Points, in no order, along strands that fork, close into loops and pass close to each other.
In the rows, 128 means zero.
Points whose rows are less than 92.9 apart are linked; no others are. Some points are linked to none.
Z655: [101 156 159 193 162 109 160 151 161  97 160 160 129 138 154 128 144 158
 119 121  98 101]
Z718: [ 94 144 128 110 108 135 133  99  61 180  81 115 179 174 116 141  98  75
 129 176 113 123]
Z434: [160 108 125  76 127 122  99 123 122 130 113 106 100 102 115 119 132  91
 133 115 165 142]
Z733: [129  86 145  78 111 108 104 119 137 114 129 120 134 106 118 143 159 100
 148 132 169 142]
Z451: [139 167 153 165 136  79  77 186 157 176 123 141 179 106 133 137 154 173
  90 139 112  77]
Z371: [190  93 121 110 127  81 120 168 177 154 113 133 107  73 135  85 148 196
 123 102 142 144]
Z746: [155 108 126  96 132  95 107 173 156 154 109 145 112  95 134 112 151 160
 111 101 137 153]
Z946: [141  64 115 100 126 177 137  72  97  72 129 127  84 106 146 107 109 107
 150 155 161 135]
Z920: [ 83 144 153 137 108  90 127 124 133 164 118 127 204 164 125 160 142 108
 140 163 119 120]
Z394: [142  41 121 111 104 138  97 111  99 168 117  99 177  94 141 143 139 122
 148 202 169 104]
Z774: [ 75 189 170 178 142 102 141 154 156 121 160 169 150 160 132 147 148 136
 103 130  78 104]
Z977: [157 189 102 114 145 167  95 105  93 153 117  86  89 138 101 124  84  70
 107 103 131 127]
Z537: [110 165 119  78 136 152 125  80 115 105 162 127  72 181  80 135 117  70
 131 101 130 170]
Z882: [193  70 124  91 110 148  93  98 113 112 125  76  79  59 124  85 117 100
 139 153 177 103]
Z538: [ 63 149 152 132 138 102 176 148 130 150 133 184 133 189 130 133 144 130
 117 137  69 162]
Z873: [196  77  87 122 119 139 160 135  90 196  69  75 122  86 126  76  95 162
 129 140 137 119]
Z755: [140  82 141  89 130 180 133  75  67 102 121  95  80 114 132 112 108  77
 150 176 160 117]
Z133: [124  99  99 100 138 158 156 120  81 140  90 134 106 138 142 113 104 114
 121 133 124 157]
Z161: [ 75 194 187 153 113  78 123 158 173 124 164 157 172 160 108 160 169 122
 121 130  90 105]
Z753: [148 174 125 144 123 113  83 155 173 125 139 111 132 104 120 138 137 118
 111  79 133 118]
Z905: [159  44 138  81 133 108 156 117  71 160  90  89 128 128 112 121 144 117
 181 162 180 131]
Z342: [137 115 122  83 128  99  97 165 130 177  98 144 133 115 130 133 148 136
 103 121 131 158]
Z710: [126 147  75 157 175 173 150  86 136  74 171 145  77 173 129 125  95 182
 125  97 138 158]
Z932: [139 175 134 111 153 180 140  66  65 116 142  64  70 176  83 129  94  59
 143 132 139 111]
Z505: [122  76 118 109 117 155 127  99 132  71 137 146 111 107 148 127 128 122
 140 130 150 145]
Z874: [109  77 136 121  84 139  74 111 113 154 134 116 217  99 139 169 141 112
 145 210 161  97]
Z785: [115 159 101  93 128 154  92 134 120 142 114 152 115 129 131 138 113 103
  83 109 105 160]
Z810: [147  49 133 147 105 120 120 112 145 103 140  96 151  89 145 127 143 122
 172 153 179 107]
Z910: [ 90 129 159  93  87 118 102  87 112 153 126 112 202 146 109 160 132  64
 148 196 142 119]
Z66: [206 101 111 122 123  99 141 136 167 131 112 122  84  83 133  70 117 179
 142  84 152 148]
Z680: [112 161 132 156 154 104 165 138 142 120 148 145 104 181 123 126 127 130
 142  83 105 161]
Z725: [163 139 117  91 131 150  92 110  98 148 105  87  98 109 116 118 104  71
 117 126 148 124]
Z286: [202 132 105 123 130 122 131 126 175  95 137 146  63  98 128  80 110 174
 139  61 153 159]
Z580: [ 85 140 114 103 125 182 131  66 113  85 157 134 118 152 118 151 114  81
 124 144 122 146]
Z572: [139 147  92 105 138 165 102 122 151  81 154 159  71 116 125 122 116 150
 100  76 128 165]
Z692: [ 85 157 193 154 120  69 122 167 167 128 153 149 191 134 118 167 186 145
 130 152 115  90]
Z923: [115  90 138  84 100 119  94 147 149 100 133 149 144  92 129 152 170 136
 123 132 144 139]
Z151: [ 62 181 126 138 120 147 141  95 157  92 178 145 139 181 106 162 132 104
 129 120  93 140]
Z915: [134  58 134  92 136  95 153 130  99 165  94 115 152 139 129 134 155 133
 163 153 160 149]
Z849: [147 123 122 128 150 101 172 162 110 159  99 134 100 156 130 107 118 142
 147  87 124 168]
Z134: [ 87 125 150 157 103 119  90 155 137 138 129 153 212 108 157 168 153 163
 104 187 111  82]
Z936: [127 139 119  75 115 125  76 152 132 147 108 146 124 108 121 140 136 105
  93 112 126 156]
Z989: [151  91 102 142 124 131 130 124 141 125 114 107 127  91 151 109 121 141
 131 126 139 122]
Z343: [133 182 122 159 142 127 109 138 171 102 160 127 112 130 122 137 130 128
 118  71 121 131]
Z124: [ 94 120 120 153 140 149 158 108 143  72 154 157 123 146 153 135 130 142
 136 120 114 142]
Z384: [167 192  86 140 143 157 102 127 126 161 116  99  99 124 117 118  81 103
 103  82 126 134]
Z846: [ 48 154 155 127  89 144 122 131 151  89 157 173 182 130 133 173 154 127
 113 160  91 121]
Z436: [185  48 120 118 107 117 114 109 133 120 127  79 119  75 129 101 131 122
 163 144 184 110]
Z164: [180  73  91 147 123 147 158 100 128 108 115 101  98  88 150  76  96 153
 150 121 149 125]
Z548: [ 79 171 151  88  91 110 119  96 149 129 151 127 152 169  84 155 140  56
 140 133 112 144]
Z410: [120 147 125 129 151 102 180 150 113 146 127 156  86 190 115 115 119 130
 146  78 103 189]
Z283: [108 165 123 145 136 147 185  84  85 133 130  86 125 206  86 137  94  72
 161 112 115 131]
Z940: [109  87 124  91 128 122 151 127  97 151  95 135 136 144 135 131 137 112
 137 144 131 161]
Z588: [144  55 113 128 106 121  99 140 138 152 119 114 172  80 149 135 152 160
 132 173 149 107]
Z791: [108 153 128 109 122 161 133  85  70 145 109  97 133 164 110 138  96  51
 131 157 122 122]
Z166: [140 143 145 160 122  83  85 166 167 156 126 114 175 106 134 143 157 151
 118 133 131  90]
Z513: [ 86 183 148 149 124 140 123 153 165  60 182 173 119 136 122 159 158 156
 100 101  97 118]
Z113: [142 111 103 103 136 158 122  99 134  71 141 144  82 118 134 116 117 130
 129  99 147 156]
Z245: [166 174 105 172 154 128 126 132 173 108 154 115  90 126 131 113 111 150
 129  60 131 135]
Z91: [ 61 155 166 133  83 120  93 146 139 125 134 166 217 125 138 177 155 137
 108 184  99  97]
Z656: [ 92 142 141 103  98 105 100 107  94 188  96 126 211 167 116 156 124  92
 130 181 126 121]
Z832: [ 88 172 129 137 127 117 185 101 122 142 144 122 126 218  88 136 114  82
 159 105  92 156]
Z438: [102 200 119 163 134 140  96 146 141 138 131 152 151 141 140 147 114 129
  82 114  85 119]
Z732: [171 144  92 131 135 154 114 127 178  74 156 156  65  95 132 100 110 188
 111  69 134 153]
Z141: [105 125  98 147 150 172 146  74 140  46 176 149  98 160 134 140 115 158
 142 110 138 148]
Z199: [ 90 163 141 117 111 129 105 155 160  89 154 171 127 127 121 159 158 131
  99 102 102 142]
Z29: [116 146 110 162 146 133 152 130 114 148 108 122 139 159 145 130 107 119
 125 117 103 134]
Z533: [159  60 126 115 108 152 105 101  76 155 108  72 139  89 134 120 117  91
 147 198 169  91]
Z406: [101 144 127 133 146 127 130 170 134 141 118 182 118 131 157 127 135 154
  86 123  87 150]
Z738: [127 150 141 145 156 105 149 138 165  82 162 175  80 156 133 119 138 162
 136  74 120 162]
Z944: [ 76 171 146 120 106  97 155 114 141 155 138 132 152 201  90 143 132  76
 146 123  92 152]
Z510: [147  81 109 136 110 122 102 154 156 136 118 129 147  69 155 117 145 171
 108 145 128 110]
Z627: [ 98 128 137  82 114 173 113  72  89 111 135 113 117 133 117 143 115  52
 128 171 136 127]
Z242: [146 159 160  98 136 168 146 104  22 156  87  64 101 163  84 121  87  61
 140 153 125  96]
Z552: [136 167 100 167 155 160 179 107  73 146 113  84 117 187 101 130  77 101
 147  96 115 125]
Z735: [ 63 124 149 141 122 144 155 126 149  74 157 178 145 137 153 149 152 145
 124 145  99 135]
Z933: [118 160 138 139 159 124 131 187 148 126 144 199  87 114 149 114 136 181
  77 104  88 143]
Z867: [ 96 152 155 105  88 120  95  93 139 122 146 101 180 136  99 162 139  52
 146 154 144 114]
Z336: [127 119 145 179 149  99 152 151 160 111 135 134 132 125 159 118 143 161
 140 116 124 112]
Z582: [157 147  62 150 176 182 162  88 114 101 152 121  61 170 118 110  71 176
 135  84 147 159]
Z585: [ 87 147 162 138  86 122 116 101 162  88 168 106 185 130 110 170 147  74
 160 142 141 112]
Z860: [137 102 146 108 125  93 142 116 157  66 144 152 100 138 126 122 147 130
 167  86 155 164]
Z208: [111 153 173 154 107  81  84 170 168 127 146 130 196 111 122 171 182 148
 126 139 131  78]
Z866: [177  88 105 122 130 124 145 142  73 199  64  75 146 117 117 110 109 137
 142 143 147 110]
Z212: [175  76 127 109 127 155 132  98  77 132 105  70  91  94 126  98 105  93
 151 159 165 102]
Z77: [153  74 117  91 142 147 176 120  57 142  79 111  97 134 123  99 102 116
 149 130 148 147]
Z250: [153 119 144 143 160  73 168 180 136 169 107 143 110 145 138 102 137 168
 144  94 127 151]
Z777: [ 99 139 176 156 153  93 129 191 139 144 135 184 154 109 147 134 172 180
  83 165  97  80]
Z988: [151 157 121 157 168 132 150 162 157 118 147 183  68 119 155  91 117 196
 100  87 100 148]
Z831: [168  79 116 144 106 108 106 170 169 155 131 132 148  45 143  96 164 224
  90 164 111  94]
Z640: [152  98 108 133 128 127 128 133 105 171  86  94 149 114 140 119 116 124
 134 141 140 118]
Z357: [111 105 128 147  94 129  70 137 127 156 118 128 217 102 152 163 139 143
 115 189 130  87]
Z455: [177 133 101 156 128 155 125 104 100 149 101  52 122 102 128 106  87  93
 139 129 149  88]
Z522: [ 88 126 165 152 136 103 108 175 135 155 126 177 194 114 154 153 168 183
  93 189  99  83]
Z472: [150 105 135 173 124 117 130 175 172 112 144 150 129  52 154  92 153 214
  90 147 105  77]
Z972: [186  77  85 156 121 151 175 120 105 154  89  81 116  90 145  72  86 161
 143 130 133 113]
Z209: [134 153 122 158 175 128 160 138 152  82 167 192  63 161 140 107 120 197
 124  80 108 163]
Z986: [141 173  96 117 157 187 121  81  86 123 139  92  75 156 103 129  86  83
 117 114 137 132]
Z941: [149 114 152 155 155  71 169 161 155 119 126 150 106 136 147 103 148 171
 155  97 135 139]
Z559: [189 180  92 143 144 145 119 133 155 150 129  95  80 107 118 102  90 129
 119  61 136 140]
Z497: [147 165  94 172 144 156 146 124  91 167  92  89 138 149 130 123  78 107
 124 111 117 113]
Z313: [149  63 147  72 136 131 182 118  40 144  80  99 107 147 100 111 119 103
 174 152 161 139]
Z839: [101 138 152 145 112 105 122 126 163 100 151 121 161 134 125 155 149 102
 147 119 133 120]
Z960: [106 121 152 101 110 113 103 178 158  90 141 175 132  92 134 149 180 163
 104 122 121 129]
Z36: [131 127 148 159 135 110 118 187 162 131 131 162 134  78 155 116 155 193
  85 137 105  89]
Z92: [ 92 136 131 149 130 112 151 134 116 158 103 133 172 164 142 143 126 114
 129 147 101 134]

A tip is a point with one link. Name the tips that can be reached along the links from each point below, in the order of the rows.
Z164 => Z785, Z810, Z582
Z161 => Z451, Z406
Z29 => Z580, Z839
Z725 => Z753, Z932, Z513

A fork is a point with three links, a tip a point with one. Leave the first point through the second and follow the links. Name the first fork or tip that comes.
Z161, Z774 => Z406
Z513, Z199 => Z977
Z582, Z710 => Z134
Z867, Z548 => Z656
Z92, Z29 => Z867
Z785, Z936 => Z212

A piece is two or more points that can be reached from each other along the links. Count, over all rows, the pieces, the separate loops (a circle has one, a figure eight two, a Y none), the forks (points with three links) and the tips (points with one).
pieces => 5
loops => 4
forks => 8
tips => 10
